Each row is a point on a landscape with many valleys, with its height.
From any point a ball rolls to the lowest of the 3 points nearest to it. It stops when none of these is lower. Distance is the straight distance between rows; heights are no part of it.
K78: [ 13  14  -1  21 -14   1   3 -12]  h=401
K240: [-11 -26   6  -6  13  19  21  -9]  h=88
K559: [  9  14  -2  -2 -22 -20  -3 -11]  h=203
K953: [-12  -3  -2 -11  57   9  12  33]  h=227
K328: [  0  -4   2  -6 -17 -21   6 -19]  h=189
K964: [ 11  27   1  -2 -12 -10 -11 -29]  h=252
K358: [  7   6   2  -9 -17 -32  -1 -14]  h=179
K818: [  2  -2   4   0 -20 -36  -4   3]  h=34
K671: [ 15 -31  -6  21  -5  26  25   8]  h=248
K593: [  6 -36  -9   5   4  10  17  19]  h=330
K756: [-19 -12   8 -10  42  17  25  21]  h=209
K153: [ 14   2   2  12 -14  13  17 -23]  h=481
K551: [-10  -3  -6 -27  -7 -15  15 -44]  h=469
K17: [ 15  25   0  20 -15  21   4 -27]  h=128
K879: [ -3  38   2   4   1   8 -39  -5]  h=567
K618: [-23 -18   4 -23  13 -15   5  17]  h=116
K613: [  0 -25  -5  -5  -5  17  25 -16]  h=163
K433: [-19 -18   5 -16  -1 -10  18  -7]  h=245
K752: [-24  -5   8 -34   4 -25   8 -27]  h=422
K898: [ -8 -45 -19 -13  16 -13  -2  44]  h=117
K711: [ 16   9  -1  39  -5  24 -21  34]  h=491
K37: [ 21 -15  -8  24 -16  -4   1  26]  h=466
K343: [-31 -15   8 -27  20  -8  12   8]  h=215
K378: [ 10  44  -1  -3  -6   8 -21 -28]  h=91
K462: [  7  13   2   6 -18 -13   2 -12]  h=292
K591: [ -4  34  -7 -11   2   6 -55  -3]  h=725
K217: [ 24 -24  -6  23  -7 -11   0  31]  h=501
K825: [ 11   7  -1  -1 -21 -27 -15   2]  h=43
K553: [  4   1   2   0 -13   2  15 -27]  h=520
K166: [  7  36   1  -2  -9 -16 -33   3]  h=451
K548: [-32  -8  13 -29  12  -9  15  -6]  h=282
K118: [ -8  15  -2   7  -1  23 -52   4]  h=811
K786: [ 22   2   3  33 -13   8   3  10]  h=347
K769: [ 17  -5  -5  26 -12  -3  -1  23]  h=434
K681: [  3  42  -6 -11   2  30 -32 -33]  h=223
K252: [-20   3   1 -11  44   5  14  25]  h=118
K147: [ 16 -24  -8  16 -10   9  19  11]  h=274
K56: [-11 -43  -3  -6  11  -2  11  25]  h=393
K410: [  6  33   2  12  -6  22 -25 -20]  h=263
K934: [ -1  33   1   0   5  18 -45  -7]  h=667
K253: [ -3  24  -5 -10   2  23 -50 -16]  h=774
K782: [-12 -31  -4  -7  35  25  19  12]  h=169
K370: [  9 -22  -2   4 -11 -11   6  10]  h=399
K190: [ 15  26   3  18 -12  13 -13  -3]  h=228
K448: [ 26 -18  -4  32  -5  16  15  11]  h=298
K705: [-18 -25  -3 -11  20  10  16  16]  h=221
K694: [ 16  31  -6  -5 -14 -11   5 -38]  h=93
K20: [ 11 -16   0   6 -17   0  10  -1]  h=331
K197: [-13 -25   4  -6  -6 -16  12   5]  h=350
K149: [ -3 -13   1  -1 -10  -7  17 -12]  h=308
K29: [  6  20  -1  -3 -19 -37 -20  -5]  h=168
K847: [  6  29   3  12 -12  -1 -35   8]  h=555
K763: [-11 -32  -3  -8  19  17  22   5]  h=136
K440: [ 16   5  -1  25 -15   7  -4   9]  h=376
K108: [ -7 -16   0 -15  -5 -12  11 -27]  h=397
K826: [ 11 -33  -5   7   1  25  31  -2]  h=222
K453: [  7  31  -2   3 -13 -23 -23 -17]  h=302
K334: [ 20   2   3  21 -16  11  12 -14]  h=455
K45: [-27   1  10 -23  24   1  17   2]  h=82
K629: [-22 -16   6 -18  16   0  17  -2]  h=121
K735: [ -7 -40  -3  -7  -5 -29  -2  31]  h=270
K853: [-24 -22  -1 -21  21   0  11  19]  h=253
K829: [-24 -14  12 -20  11  -6  13 -15]  h=214
K46: [-25   0   5 -43   9 -19  12 -27]  h=402
K552: [ 21 -31  -9  24  -3  32  30   2]  h=259
K148: [ 13  31   4  18 -16  17  -3 -21]  h=57
K728: [  7  31   4   4  -7   2 -31  -8]  h=408
K276: [ 16   7  -3  21 -15 -12  -4  20]  h=457
K263: [  6  41   0  -4  -8   1 -27 -18]  h=236
K339: [  8 -31 -12   8  -2 -22  -2  34]  h=375
K713: [  3  -8   3  -6 -14 -29   6  -3]  h=53
K733: [-20 -15   6 -24  -4 -32  -3  -5]  h=475
K474: [-25 -11   6 -18  28   4  11  20]  h=284
K667: [  8  26   4  27  -3  26 -19  -5]  h=348
K35: [ 16  46  -3  -2  -7  13  -8 -38]  h=180
K621: [-34   6  16 -32  18  -2  10 -17]  h=345
K905: [-8 14 -2 -2 55  7 28 33]  h=320
K546: [ 11   7   2  14 -21  -7   0  -1]  h=381
K106: [-17 -41  -8 -14  14 -13  -2  36]  h=220
K139: [24 19  1 29 -9 25 -4 -3]  h=334
K624: [-28   5  12 -21  34   5  21  18]  h=183
K850: [24 -8  2 32 -9 17  0 27]  h=318
K795: [-16 -30  -7  -5  37  13   9  25]  h=246
K802: [ 15  24  -3   5  -7  -4  -2 -26]  h=242
K599: [  7  17   6  28   1  29 -28  21]  h=443
K852: [ 10  19  -3 -15 -17 -50 -13 -10]  h=241

Two balls start at each pair of points below. Name the first point that both come to, or write none.
K149 and K551 | K328
K108 and K462 | K818
K78 and K453 | K825
K826 and K795 | K240

For each start below, name the point where the ball stops.
K217 | K898
K166 | K818
K440 | K240
K667 | K148
K370 | K240
K553 | K818
K139 | K148
K20 | K240
K705 | K240
K728 | K378
K253 | K378

Call two points neighbours if one is among the 3 nearest of the other. Go from one point of each pair to the other, from neighbour to neighbour, staying as low as possible. Name the highest point that can't be avoided.
K898 and K252 | K56
K694 and K618 | K149
K252 and K618 | K343
K45 and K240 | K629
K240 and K252 | K624
K378 and K694 | K35
